Each row is a point on a tangle of strands that fork, close into loops and nearly touch. The rows are in no order.
Two points are linked if the straight distance between their rows is under 56.3.
(851): [ 17 -19 -38  -2  10 -40 -74  43  18   3]
(787): [  5   6 -18  44  50 -49 -42  25  32  43]
(332): [ 18   1  32 -69  -8 -35   5  19   0   5]
(116): [  6 -14 -31 -10 -12   0 -48  19  -2  -9]
(773): [-24  -4 -34  32  27  10 -13 -14  21  13]
(682): [-36  35   0 -49 -20  -4 -45  10 -49 -16]
(648): [-12  -6 -12  57  48  29 -19 -41  12 -25]
(572): [ 21 -27 -32  15  11 -34 -41  29  33  25]
(638): [ 25 -29 -28 -25 -18 -26 -63  40  14 -15]
(569): [ 26 -58 -37  38 -25  25  25   1  50  17]
(811): [-16  52  62 -51  14 -25  63   4 -11  38]
(623): [-35  26 -15 -23   0 -20 -57  15 -29   1]
(41): [ -6  -8 -19  31 -19  36  30 -13   0  -7]
(248): [-13  23   2 -24  -9 -37 -37  20 -10  14]
(508): [ 22 -31  10 -77 -43  15  29   3   4 -13]
(182): [ -1 -22  -4   0 -19  27  -6  -2 -82 -58]
(475): [ 33 -47 -31  14 -24  39 -13  10 -10 -32]
(443): [ -7 -16 -17   7   7  28 -30  -3 -63 -48]
(344): [ 38 -43 -10 -21 -38 -15  -1  22  44  12]
(364): [-28 -24   1  60  32   5  33 -74 -20 -59]
(709): [-29   9   0  69  37  11  64 -69 -25 -45]
(94): [ 20  81  49  -6  32 -26 -28  37  19  55]
(627): [ 34  35  57 -57  29 -13  42  34  11  46]
(600): [ 20  11  10 -36  -3 -47 -53  39  -3   1]
(537): [-10  11  24 -72 -36   5  23  -8 -19  -2]
(320): [  4 -40 -14  51  24  33  12 -31 -17 -37]
(848): [  0  -4   4  -3 -35  -2  31  -1  31  28]
(662): [ 37 -55 -43   2 -27  31 -35  18   7 -25]
(727): [  7 -33 -32  56  22  35   9 -25  44   9]
(583): [-48  20   3  32  29  17  18 -39 -68 -45]
(862): [-12  38  14  45  22 -40  20  11  33  49]
(153): [ 35  60  41  23  29 -27 -17  41  43  60]
(232): [  0 -15  20 -97 -31  12  43   2 -18  -6]
(894): [-15 -44  -1  62  36  14  24 -58 -18 -56]
(531): [-43  52  17 -50 -18 -25 -29  -1 -41   4]
(860): [-77  77   1   6  -5   6  19 -26 -39   2]
(808): [ 40   9  23 -55   4 -47 -51  47   5 -10]
(158): [ 12  43  63 -50  19 -19  66  17   2  47]
(584): [ 26 -11  29 -25 -26 -19  37   8  36  28]
(880): [ 35 -71 -29  31  -2  34  -4   0 -25 -44]
(450): [-29  37   8  20  -2 -35  10   4  13  38]
(213): [-12   8   2  -6 -32  38  12 -11 -46 -23]
(786): [-16  42  44 -43  -5 -38   8   7 -15  26]
(815): [-18   7  -8  63  23  30  69 -48 -12 -28]
(334): [-72  74   1  14  -2  25  30 -30 -49 -12]
(570): [-17  18 -11  46  54 -45 -29   9  32  51]
(234): [ 10 -18  -7  26 -48  24  77 -16  55  25]
(624): [-32  13 -23  50  59 -25 -18 -19  46  37]
(744): [-22  -4   2  55  59  19 -27 -49 -14 -41]
(165): [-41  54  37 -57  -8 -37 -14   3 -36  11]
(302): [ -6   4   7 -80 -35  18 -17   1 -48 -39]
(474): [ 16  62  49 -18  24 -38 -30  34   6  38]
(644): [ 29 -28  -5 -31 -48  36  -8  10 -28 -46]
(428): [ 37 -41  -6 -56 -51  27   3  10  -1 -30]
(547): [  2 -28 -24  49  50  28 -41 -36  26 -21]
(167): [ 23   2  36 -55 -11 -25  25  19  12  28]
(156): [-33  -9   2  43   6  19  43 -39 -57 -49]
(271): [ 38  53  52 -53  36 -14  11  39  12  44]
(277): [-27  28   4 -63 -28  12 -37   0 -55 -33]
(14): [ 13  53  56 -44  22 -38  -5  26  -4  26]
(204): [ 37 -30 -11 -26 -23 -30 -38  35  28   1]
(104): [ 42 -57  -8 -23 -53  18  14  12  42   3]
(351): [ 37 -57 -18   5 -52  25  30   6  49  14]
(491): [ 19 -30  -7 -12 -40  36 -10   8 -52 -49]
(301): [ 29  -8 -14  38  35 -40 -38  37  40  38]
(758): [ 28 -59 -53  34  15  16 -38   2  42   5]
(684): [-56  56   8  -1 -17  -6  16 -12 -16  18]
(736): [-37  14 -27  47  37   4   2 -27  31  23]
(95): [-19  14   6 -36 -37  25   7  -9 -29 -12]
(12): [-10 -13 -31  18   4  12 -29   2   6   8]
(295): [-32  56  49 -46 -11 -28  40  -6 -12  32]
(528): [ 24 -73 -17  52  14  29  10 -26 -15 -44]
(220): [ 27  -5  24 -84  -3 -39 -25  41  -5 -19]
(551): [-34  28  -4  14  -8 -12   9  -7   5  32]
(441): [ 41 -60 -52   9 -17  18 -29  20  34  -8]
(406): [ -6 -10 -19  58   2  43  53 -30   2 -13]
(105): [ 18  42  24  44  22 -35   0  31  44  56]
(348): [-39   3  -1  50  48  19  -5 -49 -43 -50]
(809): [ 20 -52 -35  47  40  23 -43 -19  41 -12]
(376): [  9 -37 -39  49  -6  35  33 -14  42  14]
(575): [  7 -15   4   9 -44   8  63  -7  46  34]
(890): [-12  -3  -7  17 -28  39  28 -12 -28 -20]

How many points has the smallest loop of links through each point below? Write none if it is on no loop.
(575) => none
(773) => 11
(811) => 7

A piece is all that can be reached along the links. How many separate loops has the piece of each point below (a circle has one, a figure eight two, a Y none), and how many tips (points with one link)?
(736) => loops 1, tips 1
(105) => loops 1, tips 3
(491) => loops 0, tips 2

Name the points in between on the shortest way along the links from the first point to the second, in order.
(441); (583) => (758) > (809) > (547) > (648) > (744) > (348)
(320); (709) => (894) > (364)
(890); (508) => (213) > (95) > (537) > (232)
(786); (158) => (295) > (811)
(104); (727) => (351) > (569) > (376)
